Each row is a point on a landscape with many valleys, with its height.
A ball rolls from a point to whichever of its 2 nearest points has the largest drop for the distance, and stops where none of them is lower. Distance is the straight distance between rows; heights are no part of it.
j_789 h=459: [168 183 115 135 157 133 134 105 164 120 123 182 211 184  82  95  75 177
 117 121 204 148 108 149 169 118  73 126 129 150]
j_626 h=495: [134 123 148 131 110  45 173 115 128 126  60 107 119  80 136 176 107 125
 107  95 158 115 138 143  85 106 170 120  91 164]
j_145 h=765: [ 96 107 132 194  87 125 139 129 130 139 135 137 113 117 174 112 116  97
 201 103  86  61 129  88  80 150 120 140 108 156]
j_792 h=605: [130 168 146 137 137 117  51  94 132 162 136 148 184 135  87 102 138 142
  99 145 176 135 109 151 163  93 138 124 123 103]
j_731 h=571: [116 109 115 173 147 132 143  68 134  72 146 114 115  73 159 105  58  89
 116 120 116 134 100 148  63 114 106 160 147 124]
j_84 h=474: [122 128 100 126 171  77 118  86 111 135 122 103 118 190  48  94 124 118
  59  74  94 133 104 152 105 161 141 146  92 141]
j_979 h=323: [ 92 138  85 121 154 142  87 131 123  66 156  97 105 151 170 107 149 119
 190 113  86 121 118 148 131  86 150 120 164 126]
j_275 h=254: [155  94  70 148 174 159 140 109 133  90 163  99 114 126 167 129 148  65
 164  66 142 129 100 113 182 157 161 111 107 120]
j_103 h=663: [123  97 164  91 127 159 149 162 134 137 102 130 107 146 192 149 134 136
 199 147 119 124 174  97 148 129 113 116 132 148]
j_797 h=304: [ 98 114 138 154 109 160 158 149 157 151 139 133 106  89 112  98 106  86
 124 174 103 153 147 132 114 163 187 152  89 153]
j_153 h=281: [132 209 125 133 107 176 109 152 163 176 129 163 147  72 136 120 138 137
 153 178  88 150 196 182 128 152 140 128 110  98]
j_670 h=501: [135 129 105 141 147 114 133  94 106  77 180  74  84 146 105  72  89  86
  66 112 117 111  61 129 118  96 129 122 152 156]
j_591 h=630: [104 161 170 142  78 159  63 142 138 154 131 140 143 130 187 104 113 102
 156 213 143 112 153 137 121  86  89 113 182  94]
j_676 h=569: [124  96 152 149 109  96 185  99 139 146 132 101 102  68 181 129  97  62
 141 138 139 122 134 123 106 112 177 117  97 148]
j_913 h=316: [121 178 159 148  97 163 130 164 137 168 125 153 136  39 159  99 101 119
 139 201 104 145 172 150 106 136 140 126 103 104]
j_623 h=637: [164 148  87 132 121 126 155 131 119 126 135 105 102 140  35 123 124 144
  39  85  95 113 122 147 104 154 125 156 149 140]
j_57 h=589: [ 98 114 132 152 137 172 129  88 132 113 145 154 120 101 121 124  77  99
  93 135  86 149 133 157  70 152 119 173 139 132]
j_380 h=586: [143 144 144 120 115 162 118 134  90 123 133 163 101  66 187 148 158 130
 130 173  36 165 152 150 113 132 121 124 173 123]
j_126 h=551: [122 141 119 101 148 156 141 121 156  57 114 132 158 185 160 136 108 181
 204 101 143 102 128 131 164  73  81 130 189 131]
j_139 h=621: [128 169 165 132  94 117  71 115 141 195 135 154 176 109 115 141 119 140
  87 154 195 113 155 153 133  95 134 123 137  92]
j_130 h=583: [ 95 111 102 124 132  91 196 133 102  88 137  87  75 115 101 163 129 113
 143  34 161 102 137 136 131 162 177 131  79 128]
j_381 h=460: [132 126 126 128 131 120 156  88 103  58 136  60  67 123 108 116 120  80
  83  72  79  91  72 154 130 118 156 128 128 162]
j_577 h=490: [129  94 162 100 128  61 142 111  68 133 105 126 101 168  60 152 142 151
  49 115 145 171 114 128 137 124 161 133 147 167]
j_123 h=424: [131 162 123 120 179  90  73  83  96 134 127 117 128 168  49  55 126 147
  77  93 114 113  96 152 119 126 116 129 105 128]
j_547 h=317: [ 65 133 165 176 101 143 104 153 102 142 142 144 111 117 144  60 125 121
 200 162  84  98 133 102 113 119 159 143 130 156]
j_872 h=624: [101 144 139 125 133 140  62 113  97 124 140 149 125 157  99 115 147 111
  52 135 101 120 102 142  96 118 125 131 147 115]
j_420 h=659: [111  72 133 154  96  78 143  87 171 172  80  93 106 141  74 124 119  93
 123 110 107 104 138 125  95 158 173 151  97 149]
j_219 h=570: [121 121 141 137 105 108 136 152 154 189  72 125 132  91 111 118 132 137
 133 150 132 128 184 135 105 166 137 126  78  75]
j_78 h=689: [140  73 159 113 115 114 158 128 117 142 106 102  97 120 172 152 139 118
 199  95 139  75 151  92 146 128 145 119 126 149]
j_175 h=737: [102  65 168 161 114  99 173  70 120 115 117 101 103  63 155 114 100 109
 163 110  87 101 120 120  73 129  91 150 115  93]
j_507 h=709: [143  81 149 138 124  82 178  90 101 120 107  99 102  73 160 166 126 120
 162  62 143  78 123 109 122 123 141 128 112 138]
j_311 h=375: [128 105 141 149 104 116 103 144 120 139 107 165 154  76 103 119 158 119
 137 160 116 160  98 118 147 157 182 128  80 152]
j_429 h=537: [163 127 133 108 115 101 113 149 149 184  69 113 151 118 143 151 161 135
 130 131 114 136 157 139 130 143 123 109 104  84]
j_642 h=535: [147 128 101 164 147  92 148  99 129  90 150  71 113  98 138  96  82 120
 130 101 182  74  80 101 115  84 103 117 137 124]
j_187 h=395: [106  88 153 135 140 132 102 111 112 159 134 137 138 148  49 109 123 142
  74 151 187 139 109 104 140 159 124 154 119 102]
j_453 h=343: [139 131  95 155 135 153  81 108 165 133 126 128 147 131 107 101 136 109
 124 137 108 105 103 130 117 105 149 138 152 141]
j_229 h=539: [156 102 150 122 140  79 170 107  64 110 132 120 100 139  86 149 127 141
  48  92 117 151  87 122 119 137 116 139 133 155]
j_182 h=629: [121 132 145 121 116 160 149 131 117 169 154 150  78 118 155 135 151 134
 155 170  37 138 191 126 113 158 135 134 159 154]
j_134 h=661: [144 189 157 124  91 145  87 104 154 159 131 123 177 131 156 138 109 137
 107 163 173 111 162 171 158  88  74 108 157  46]
j_474 h=830: [114 101 154 124 156 168  58  77 114 114 107 102  99 134 136  74 117 102
 110 155  66 143 132 157 114 141 101 152 156  78]
j_898 h=374: [114 176 120 132 131 142  81 149 141 101 122 161 170 103 132 140  97 107
  88 155 158 148  91 147 105 114 141 120  96 142]
j_894 h=585: [127  97 141  89 120 104 144 163 117 106  96  91  88 143 160 175 138  79
  91 116 122 142 112 126 122 149 159  98  74 151]
j_321 h=156: [119 114 124 130 133 147 152 142  97  99 147 106  73  99 222 145 138  38
 187  92 130 124 135 114 163 158 166  89  89 118]
j_252 h=514: [153 146  98 126 145 158 143 133 125  56 154 154 159 196 129 125 128 171
 167  79 165  97  94 103 168  89  66 116 184 163]
j_970 h=275: [152  60 121 139 118 158 192 106 104 100 170  92  67  95 151 150 133  92
 129  89 118  97 116  93 152 158 113 147 158  96]
j_768 h=799: [186 135  56 143 160  60 142 134 129 151 139 111 173 156 118 112 164 161
 142  66 146 162 102 124 168 136 113  97  95  88]
j_328 h=784: [153 137 108 132 142 170 132 111 123 173 180 160 147 106 102 141 123 167
  87 139 146 163 167 149 134 134 103 162 182  72]
j_832 h=864: [ 95 125 162  68 142 149 111 154 145  86  73 109 102 139 129 125 110 118
 128 145  99 123 124 145 116 116 167 126 101 173]
j_320 h=790: [ 99 124 179 139 107 101  56 127 139 153  75 136 148  98 130  96 120 117
 157 180 148  90  99 101 110 120 124 126  91 130]
j_337 h=757: [124 121 117  79 141 172 161 134 132 129 180 113  84 117 112 166 139 169
 132 157 109 140 182 128 130 132 120 145 184 111]
j_585 h=289: [142 160  79 144 139 182  84 119 175 145 139 146 168 133  99 114 137 140
 130 118 110 117 146 150 124 137 116 152 153 103]
j_987 h=398: [143 145 123 128 135  96  67 113 111 150 117 155 170 155 169 145 155 135
 117 114 118 130 103 131 111 102  96 101 144 110]
j_576 h=560: [ 97  94 145  94 123  93 130 169 127 126 122 111 107 162 178 153 148  84
 160 122 154 138 132 102 155 132 184  89  70 156]
j_318 h=594: [132 100 125 114 128 113 166 110  90 108 132  96  92 148  35 130 142 164
  74  77  93 110 112 129 121 136 137 163 156 156]
j_379 h=557: [134 110  87 123 167  95 159 120 115  90 118  93 111 146  95 126 130 143
 129  49 129 118 107 126 128 150 146 136  91 151]
j_615 h=601: [ 87 159 178 124 122 163 122 132 139 217 154 140 113 129 136  92 111 140
 160 190 123 128 219 136 123 139 122 143 135  96]
j_624 h=368: [135 127  84 136 182 139 101 104 122  51 127  94 115 136 145  93 129 119
 168  75  94 116  87 145 138 103 139 120 133 150]
j_990 h=549: [ 99  87 151 132 117 167 112 142 112  94 167 134 127 126 168 106 156 125
 203 174 136 142 117  92 176 101 131 118 167 117]
j_777 h=394: [125 177 103  87 111 103 167 144 190 137  98 111 197 168 170 180 126 152
 176 134 157 131 172 156 147 103 100  99 104  86]
j_243 h=500: [154 183 112 105 120 148 151 116 162  67  95 104 190 160 158 138 111 182
 189 128 119 102 133 162 171  77  66 126 180  98]
j_339 h=847: [ 96 126 149  94 146 173  84 121 136  83  90 109  91 125 152  98 106 106
 133 168  71 137 130 167  99 120 129 139 143 136]
j_178 h=431: [195 152 111 136 120 107 158 115 141 131 112 122 141  90 122 162 101 126
  83 110 162 125 122 145 114  87 159 129 159 181]
j_774 h=743: [128 140 126  80 155  91 116 125 158 137  98 109 149 193 118 142 140 163
 145 101 152 118 126 134 152  71 140 116 138 150]
j_645 h=657: [ 87 100 136 114 106 157 126 173  74  72 166 142  88 118 177 149 160 115
 123 147 101 135 112 102 118 129 115 118 156 116]
j_350 h=488: [172 162 128 148 163 117  98  86 123 159 129 177 168 180  82  96  97 178
  86  80 195 123 134 140 134 139  56 135 127 123]
j_702 h=348: [113 168 142 130 124 149  97 135 162 152 111 154 159  93 149 123  88 106
 107 167 148 142 159 169  93 116 155 124 102 131]
j_488 h=283: [113 122  94 105 118 115 171 181 148 139 119 107 114 129 118 161 157 155
 194 112 153 169 199 139 178 147 193 115 105 125]
j_784 h=512: [116 124 116 109 161 117 147 150 116 105 156  94 137 105 134 109 113 154
 125 129 165 157 106 121 144 110 114 115 102  67]
j_523 h=438: [160 187 105 127 134 149 125 118 174  98 126 155 217 166 102 113  94 137
 113 146 179 158  91 156 183  85 116 117 134 146]
j_640 h=301: [179  79 106 138 163 160 155  84 120  87 144  71  86 132 152 120 119  90
 145  76 149  97 106 101 175 126 124 126 155 129]
j_371 h=779: [ 99 130 137 184 102 127 166 171 132 205 140 149 112 154 159 110 113 105
 152 149 109 136 171  96  95 192 126 136  73 134]
j_181 h=119: [132  83 162  96  96 135 119 152 112 172 117 118  93 164 158 146 199 114
 129 160  76 117 149  85 131 137 125 108 150 126]
j_512 h=772: [118 100 107 127 133 163 172 138 114 132 199 137 111  92  98 149 124 151
 108 136 143 157 150 119 139 138 148 167 171 112]
j_487 h=850: [103 124 116 156 122 172 110 161 186 141 123 171 182 147 136 113 115 123
 196 153 157 134 143 110 133 142 134 140 105 143]
j_735 h=217: [150 176  93  99 110 173 133 185 157 106 122  92 142 119  94 134 120 152
  88 141 137 114 122 144 133 140  75 123 124  66]
j_660 h=543: [133 118 131 107 133  49  86 129 104 160 118  96 141 156 105 130 185 142
 109 118 130 126  82 107 148 109 145  93  98  99]
j_876 h=750: [120 134 143 118 118 105  64 128 140 170  91 159 184 174  86 137 171 179
 162 120 153  92 124 116 146 125 117 135 129 117]
j_492 h=801: [116  98 151 159 121 151  97 100 139 185 112 186 145 152 140 126 117 118
 140 124 104 107 169 115  79 173 103 166 135 141]
j_150 h=389: [167 136 111 158 102 143 118 132 162 126 124 128 144  81 130 138 120 101
 119 135 134 101  99 129 121  99 173 133 148 169]
j_690 h=469: [160 119 128 142  95  89 185 105 138 133  86 106 101  86 128 182 110 107
 115  87 143 110 159 144 110 109 196 132 137 193]
j_51 h=258: [168 193 131  99 122 131 104 134 111 105  92 151 194 214  92 100 150 188
 120 101 113 110 111 152 178 112  33  98 144 106]
j_315 h=613: [ 83 172 193 148  94 153 101 159 109 201 144 158 121 132 176  93 106 125
 150 202 113 115 183 117 111 112 115 128 150 130]
j_662 h=690: [101 111 150 126 156  92  95 108  68 128 151 186 146 166  74 143 177 172
  90 119 154 143  91  91 123 129 127 135 152 161]
j_842 h=314: [137 131  93  99 101 114 182 186 161 159 134 118 132 134 145 179 167 161
 188 146 141 176 193 130 178 159 131 106 113  76]
j_684 h=468: [181 147 130 117 144 149 133 105 100 127 141 134 120 120 122 134 113 136
  44 134 113 147 116 147 113 105  91 134 192 136]
j_734 h=642: [133  73 106 157 138  58 130  82 151 170  80 100 124 163  63 129 127 125
 112  93 148 114 122 104 110 171 144 152 100 139]
j_754 h=511: [143 131 113 153 163  93 145  89 127 101 121 143 144 116  94 130  75 135
  87  90 158 120  92 130  85 133 121 157 109 182]
j_763 h=318: [130 165 143 152  94 175 178 201  98 173 173 148  68 151 172 128 188 139
 174 189  69 133 171  79 163 168 135 108 146 158]
j_923 h=530: [146 122 162 120 122 138 119 105  86 133 132 157 127  80 177 161 127 122
  91 156  91 153 132 142  97  97 119 136 185 136]
j_698 h=320: [172 145 124 122 172 116  75 101  98 114  89 138 150 157 175 132 133 132
  89 104  98 156  94 148 109 119  63 102 133 113]
j_299 h=521: [ 90 115 110 156 138 113 124 101 108  58 173  80  92 102 140 101  91  80
 125 115 156 101  67 116 113  95 149 132 132 129]
j_878 h=185: [119 132 137  90 177 151 116 132 120 111 125 143 149 109 173 134 100 121
  93 158 141 215 129 163 129 129 116 118  92  96]
j_741 h=796: [133  92 136 148 140 147 110  84 139 199 140 164 155 127 111 128 118 136
 112 132 156 151 175 131 118 150 129 164 147  97]
j_424 h=782: [170 112  89 125 164 100 116 119 124 106 130 109 153 177 127 122 179 143
 154  77 132 135  79 108 184 116 116  99 114 143]
j_11 h=235: [143 136 140 111 176 113  88 115 108 120  88 159 168 136 153 138 117 125
  83 122 144 194  96 153 117 143  96 111  79 123]
j_522 h=673: [157 176  90 126 156 170 103 121 131 122 142 124 123 167  46  88 126 146
  52 105  95 106 126 162 115 124 108 147 174 140]
j_481 h=406: [155 169 117 118 147 152 113 142 147  82 120 141 155 138 112 120  96 120
  76 141 157 146  78 142 137  92 133 116 140 175]
j_69 h=363: [111 136 139 192  83 160 164 189  97 165 179 172  91 119 146  98 172 115
 163 167  67 124 138  79 145 167 167 139 116 151]
j_261 h=677: [109  95 160 135 129 105 146  81 160 127  71 111 122  91  78 107  91 126
 130 122 115 103 131 143  88 131 169 164  90 157]
j_520 h=660: [105 155 155 141 145 173  53  96 105  98 104 159 128 128  92  94  93 147
  73 123 120  99 115 167  93 134  95 163 143 121]
j_50 h=773: [113 129 118 202  99 128 166 164 126 176 168 134 108 110 208  99 116  91
 179 148  97 109 138  81 105 154 125 121  92 123]
j_441 h=816: [103  74 172 134 137 151  77  91 116 148  90 112 114 112 115  73 123 115
 128 148  79 122 127 131 119 172 106 155 100  63]
j_566 h=274: [138  76 131 166  89 101 182  90  90 134 197 139  91  79 145 170 156  83
 114  93 117 115 101 105 141 125 177 143 162 138]
j_242 h=534: [135 155 123 120 170  71 115 118 101 139 146 114 156 145 114  98 105 158
  98 111 176 141  97 129 125 107  77 107 102  93]
j_159 h=341: [179 119  93 168 128 121 154  89  88 103 193 128 104  72 157 145 149 108
 119  74 113 107  92 120 143  97 144 131 194 134]
j_767 h=717: [137 151 149  78 134 127 101 117 158 126 104 106 137 178 158 134 128 138
 137 147 127 111 127 139 143  62 112 111 182 122]
j_633 h=420: [132 133 128 151 133 102  78 112 103 133 104 177 167  94  79 137 156 153
 117 119 122 136  88 134 125 155 139 145  98 140]
j_947 h=763: [139 105 113 104 151 122 103 120 161 132 101 116 157 181 126 121 175 137
 176 109 113 130 113 117 168 111 151 119 126 143]
j_343 h=233: [130 122  94 128 106 130 160 169 126 137 148 142 119  87 111 163 171 159
 169 105 107 142 169 133 151 153 193 142 128 136]
j_136 h=789: [121 102 174 192  89 138 130 124 135 196 100 166 129 131 147 112 100  87
 137 150  97 107 144  97  75 185  97 149  94 144]
j_793 h=519: [129 108  92 129 174 123 122  96 121 102 132  96 108 167 111 112 122 112
  89  79  72 129  93 134  98 146 116 144 115 130]
j_75 h=548: [115 136 125 114 108 116 149 170 174 149 138 117 142 149 190 143 130  81
 182 154 177 151 153 119 162 104 182  85  85 149]
j_907 h=683: [ 96 127 160 147 146 131  99  76 139 111  90 127 138  76  77  87  76 133
 104 128 119  98 106 150  81 136 123 167 106 124]
j_516 h=818: [178 140  87 159 118  98 149 152 139 103 119 137 181 105 128 168 153 148
 165  90 206 142  89 112 182 132 142 104  93 148]
j_930 h=361: [121  92 125 135 130 144  86 139 144 163  83 146 139 177  45 133 130 145
  83 132 177 152 158 124 144 195 126 153 108 106]
j_973 h=752: [118  92 117 169  95 126 137 106 124 122 135 103 100  92 168 126 116 102
 166  99  64  66 121 112  80 139 108 148 145 114]
j_458 h=228: [128 148  79 132  88 194 158 202 157 112 175 141  88 116 153 171 145  91
 128 160 103 110 145 106 121 173 131 121 127 140]
j_59 h=208: [152  96 115 155 135 167 127 101 115  85 131 105  83 104 184 128 153  23
 167  83 109 101 103 117 173 161 170 106 121 143]
j_826 h=278: [ 70 140 138 135 126 154  77 139 129  93 139 128 114 131 156  73 133 122
 217 162  94 114 139 138 126  81 170 132 167 150]
j_109 h=641: [124 109 153  95 123 147 165 156 141 144 108  75  82  92 175 124 126 136
 185 162  99 114 176 110 128 143 112 115 107 102]
j_482 h=643: [102 184 179 118  73 172  72 138 149 177 143 152 158 149 162 132 124 122
 125 193 158 115 186 153 154 112  87 115 151  64]
j_436 h=587: [112 133 134 163 173  64 100  73  79 128 149 178 170  88 138 136 110 163
 124 109 161 138  92 115  89 142  77 141 104 114]
j_989 h=604: [ 79  86 159 129 139  84 148 104  73 120 155 158 138  95 120 145 109 159
 121 109 136 151 113 115  86 142 111 158 109 103]
j_504 h=522: [121 141 140 119 122  47 128 122 140 161  83 132 158 113 103 154 121 163
 123 123 187 137 145 139 117  92 179 119 113 155]
j_164 h=434: [131  86 161 108 123 109 120 122 121 163 117 103 116 161  65 130 134 137
  72 149 158 119 112 100 139 118 142 142 154 135]
j_55 h=555: [120 112 157 143  90 115 181 142 130 177 139 135 109  97 166 151 107 113
 158 143 140 117 178 111 107 115 176 134 133 183]
j_140 h=802: [ 93 111 158 140 104 126  80 144 114 136  95 128 129  95 130  90 132 126
 153 147  90 106 107 117 100 157 114 134  86  80]
j_303 h=111: [116 132 129 114 129 137 171 173 127 104 135 104  83  75 231 139 110  81
 164 143 116 156 149 131 128 141 140  91  62 116]
j_849 h=382: [168 197 127 108 122 116 108 130 135  93 107 162 180 222  99  88 134 155
 110 120 150 105  75 131 175  88  59  88 156 165]
j_267 h=259: [123 129 158 114  88 155 134 180 116 162 161 112  72 164 182 130 195 100
 165 188  77 117 163  78 163 124 127  88 158 136]
j_401 h=582: [167 119 103 151 118  98 181 128 163 145 121  88 122  49 150 138 111  89
 101 141 159 141 127 138 118 109 174 104  98 110]
j_352 h=608: [ 94 130 152 125 112 142 168  95 132 145 129 147  95 108 121 170  82 116
  80 123  73 146 184 177  53 181 107 165 119 119]
j_968 h=520: [118 119 141 122 125 138  97 140 108 102 134 111 124  94 177 108 128 128
 160 168 113 153 117 134 132  88 112 114 162  82]
j_692 h=230: [151 185  58 135 115 176 119 153 179 143 154 154 166  92 113 133 158 140
 153 141  94 150 160 166 146 140 155 138 134  96]
j_23 h=366: [173 195 148 113 155 125  85  94  79 135 155 170 153 163  75  56 134 165
  69 110 136 152 113 166 156  84  87 104 168 150]
j_160 h=440: [125 197 112  82 125 132 170 132 172 101 107 104 200 140 135 148 112 188
 171 137 145 117 164 172 162 101  71 124 124  62]
j_155 h=147: [113 141 124  97 149 157 156 164 157 114 133 120 125  87 195 143  93  99
 135 180 137 189 153 148 116 142 128 102  79 107]
j_445 h=359: [ 72 140 148 182  64 154 126 188 102 134 160 178 119  98 123 106 137 108
 146 165  88  97 113  91  95 158 154 145 105 154]
j_680 h=648: [123 151 166 116 119 131 202 129 102 168 164 123  38 107 178 154 123 135
 172 172  44 132 205 125 112 153 143 126 140 170]
j_518 h=335: [ 84  99 122 130 121 147 127 149 137 106 132 131 118 115  89 114 138 110
 136 140 116 137 114 123 134 152 197 146  86 160]
j_472 h=102: [186 170  79 115  93 140 162 200 141 112 137 122 146 123 105 171 148 142
  73 130 157 158 108 139 165 133 115 107 135 101]
j_710 h=356: [134 175 129 104 180  90  74 108  94 101 114 124 135 178  66  50 133 180
 127  91 106 104  86 149 133  92  98 117 137 158]
j_788 h=414: [141 110 116 145 155 131 112  89 101  39 110  68  80 114 146  87 124  72
 127  98  78 116  58 149 138 117 151 121 120 148]
j_314 h=581: [110 131 148 123 151  88  33  86 120 146 122 133 149 174  98  94 177 130
 111 144 135 115  81 112 148 107 137 111 131 125]
j_804 h=271: [120 127 111 138 103 195 140 177 158 148 155 149 121 119 132 130 129  98
 131 186 111 150 160 113 127 168 141 137 128 137]
j_831 h=725: [ 98  60 183 142 104  85 201  73 109 104 123  89  76  88 153 152 108  86
 163  74 110  96 112 116 109 141 120 139  93 127]
j_405 h=491: [131 126 107 123 147 158 126 139 156  90 138 114 164 111 150 112 122 121
 163 145 149 154 104 128 160 105 131 120 119 109]
j_402 h=705: [131 131 105 102 173 185 116 105 148 100 131 119 101 165  92 114 119 153
 106 114  85 116 143 142 112 127 112 166 187 142]
j_196 h=600: [ 72  90 130 127 112  95 186 134 120 108 142  86  92  92  97 131 115 133
 139  87 136  77 130 116 101 141 153 150  87 104]
j_465 h=810: [180 128  57 142 131  74 166 158 142 136 132 104 146 113 134 155 151 136
 126  87 175 158 113 125 162 134 147 101  93  97]
j_378 h=206: [173 144 113 102 101 155 138 184 146 128 102 142 172 163 119 178 164 135
  85 157 159 196 121 138 183 156 108 106 120  95]
j_875 h=588: [106 127 125 129 130 126 154 143 147 194 146 130 127  90 132 110 130 141
 160 160 125 158 193 133 119 152 135 131 102  66]
j_421 h=829: [152 142 102 136 113  92 121 146 135 130 124 166 195 145 142 181 164 151
 154 100 175 142 112 119 152 103 139 110 126 153]
j_195 h=297: [142 163 108  84  96 190 132 200 158  83 105  87 109 105 110 155 133 138
 115 163 106 101 127 132 141 138 112 121 131 113]
j_707 h=590: [130  73 134  98 133  79 153 131 174 155  75 101 101 184 133 167 112 125
 130 117 201 126 158 102 128 126 162 119 126 165]
j_817 h=572: [ 99  88 144 127 103 108 161 134 148 155 119 144  99 165 145 173 105 104
 146 116 167 107 173 100 105 125 182 138 142 203]
j_761 h=861: [140 106  94 117 136 180 177 146 204 135 130  90 131 119 125 120 129 126
 196 152 150 147 185 122 170 156 136 133 110 101]
j_266 h=566: [135 177 123 151 160  69 116  99  63 133 161 178 172  87  78 113 106 182
  88 104 173 144  96 140 105 118 101 142 125 147]
j_795 h=838: [121 122 102 153 109 101  99 143 143 134 165 175 183 154 136 164 161 119
 142 139 200 128  86  79 143 110 143 110 129 168]
j_936 h=618: [ 83  89 152 103 115 132 146 142 101 110 140 115  79 144 143 157 141  92
 107 128  75 129 123 117 104 144 145 128 116 143]
j_119 h=255: [144 178 137 139 161 110  61  88  71  86 134 161 134 167  86  51 148 162
 104 119 115 120  78 135 126  79  87 116 193 165]
j_246 h=540: [137 166 135 130 172  92 128  95  79 105 137 178 146 125  69 105  80 157
  60 102 149 159  96 159  99 120 119 141 121 197]
j_49 h=470: [152 139 105 155 131 116 124 135 109 104 107 178 163 112  62 155 127 181
 111  93 154 118  99 119 103 158 116 161 124 176]
j_513 h=844: [109 123 110 158 123 140  89 131 183 128 144 172 183 162 137 134 112 119
 172 151 195 105  98  87 129 114 123 133 133 155]
j_454 h=619: [ 58  87 150 137 147  98 156  93  97  87 161 112 112  82 113 114  99 149
 166 102 141 108 110 115 102 108 157 159 116 133]
j_22 h=407: [210 146 103 144 138 142 149 102  97 101 167 117 119 111 149 127 122 132
  92 105 120 126  98 126 136  78 101 118 213 165]
j_959 h=513: [142 136 147 115 187 126 102  96 109 137 132 145 145 177  83  82  73 151
  70 120 198 147 116 136 135 135  69 132 113 123]
j_74 h=598: [177 119  86 123 120  86 199 134 148 140 116  57  81  78 131 152 134 112
  89 107 128 127 142 141 132 138 160 109 107  77]
j_820 h=775: [107 133 163 113  95 108  94 160 156 147  84 133 156 126 101 127 132 155
 174 145 155  70 123 107 118 100 151 127 116 151]
j_24 h=623: [126  90  77 128 132  77 145 144 152 164 129  80 113 177 101 150 134 109
  95  97 158 137 140 111 114 163 148 127 101 104]
j_190 h=856: [118 121  93 106 150 165 137 155 203 150 125 133 150 180 136 135 131 121
 184 143 146 167 181 135 150 160 134 128 101 124]
j_325 h=299: [158 126 104 133 101 188 100 169 160 153 102 163 158 173  75 155 169 138
  86 148 138 153 151 133 153 177 108 138 132 107]
j_517 h=282: [138 144  98 110  93 182 152 202 137  81 141 104  89  89 129 165 135  91
  80 154 112 125 117 135 136 163 143 116 113 125]
j_296 h=584: [107  83 167  92 143 159 114 141  98  70 124 122 122 153 131 129 148 150
 157 147 153 126  92  93 178  97 122 122 155 136]
j_218 h=292: [101  78 190  92 126 134  94 131 111 156  82 127 107 168 147 138 133 121
 115 158 110 116 132 102 109 138  97 129 132 123]
j_81 h=723: [122  83 139 135 140 100  87 110 119 160 110 188 164 170  80 150 186 179
 150 112 148 117 128  89 136 145 127 144 151 164]
j_270 h=453: [174 181 124 103 125 109 136 125 115  66 126 157 155 215 128  72 119 174
 159  91 131  99  90 128 162  65  38  88 196 174]
j_471 h=620: [118 112 124 108 110 124 194 148 153 133 123  84  68  75 134 142 122 110
 125 139  96 130 169 138 107 167 150 129  86  99]
j_963 h=538: [111 129 127 120 103  74 145 154 156 176 123 126 153 129 141 157 129 130
 160 135 192 140 164 120 129  91 182 106 109 136]
j_902 h=349: [118 166 132  93  92 115 162 189 150 167 120 141 166 126 184 170 150 156
 189 157 138 160 184 141 150 136 115  91  89  81]
j_721 h=212: [141  71 122 158 105 141 182 106 109 132 190 128  79  75 181 146 135  79
 128 130  88 127 122 105 134 143 133 141 168  99]
j_525 h=734: [ 93 100 150  91 169 179 128 101 104 114 157 138  94 134 120 137 115 155
 115 145  87 146 162 137 102 121 110 166 190 134]
j_143 h=658: [103 130 135 139 141 150  76 111  98 116 162 177 138 181  65 116 167 122
  45 146 144 126  86  99 113 125 119 129 165 148]
j_646 h=628: [ 72 108 153  93 129 185 116 183  80  43 151 158 117 151 126 142 173 146
 124 152 142 146 102  95 134 110 120 116 154 138]
j_694 h=476: [152 145 137  96 123  97  67 143 127 164  74 117 157 172 133 151 174 136
 104 116 113 131 114 138 138 126 100  91 107  92]
j_805 h=625: [124 138 131 103 125 140 194 121 148 154 134 122  58  86 129 178  92 125
  95 171  95 158 204 158  76 192 113 147 112 113]
j_590 h=687: [165 171 156  92 128 144 110 106 140 155 120 128 160 163 142 144 112 148
  89 152 156 130 147 154 148  80  71 119 189  97]
j_240 h=463: [147 192 123 111 147 161 110 118 167  99  98 130 195 134 131 108 105 146
 131 149 144 160 118 178 163  90 108 121 121 101]
j_357 h=128: [134 133  86 147 108 172 127 151 131 120 153 155 123  74 109 127 161 133
 142 121  58 126 136 143 121 155 164 154 137 124]
j_587 h=552: [150 123 116 148 173 104 131  91 108  80 123  99 129  91 159  97  79 137
 138 103 145 123  94 131  97  87  85 124 135 118]
j_61 h=606: [108  79 113  89 122  73 162 160 122 154 118  86  84 179 134 178 150 132
 131  91 153 133 172 105 125 146 160 116 114 125]

Call two points neighbours if one is among the 2 nearest of the other. Go from one point of each pair to the other, from neighbour to neighbour, staying as low as possible. Name the highest point that can't be avoided.
j_458 / j_692: j_492
j_55 / j_51: j_805
j_181 / j_826: j_69
j_405 / j_872: j_907
j_51 / j_405: j_126
j_458 / j_472: j_195
j_357 / j_181: j_936
j_303 / j_721: j_640
j_119 / j_472: j_454
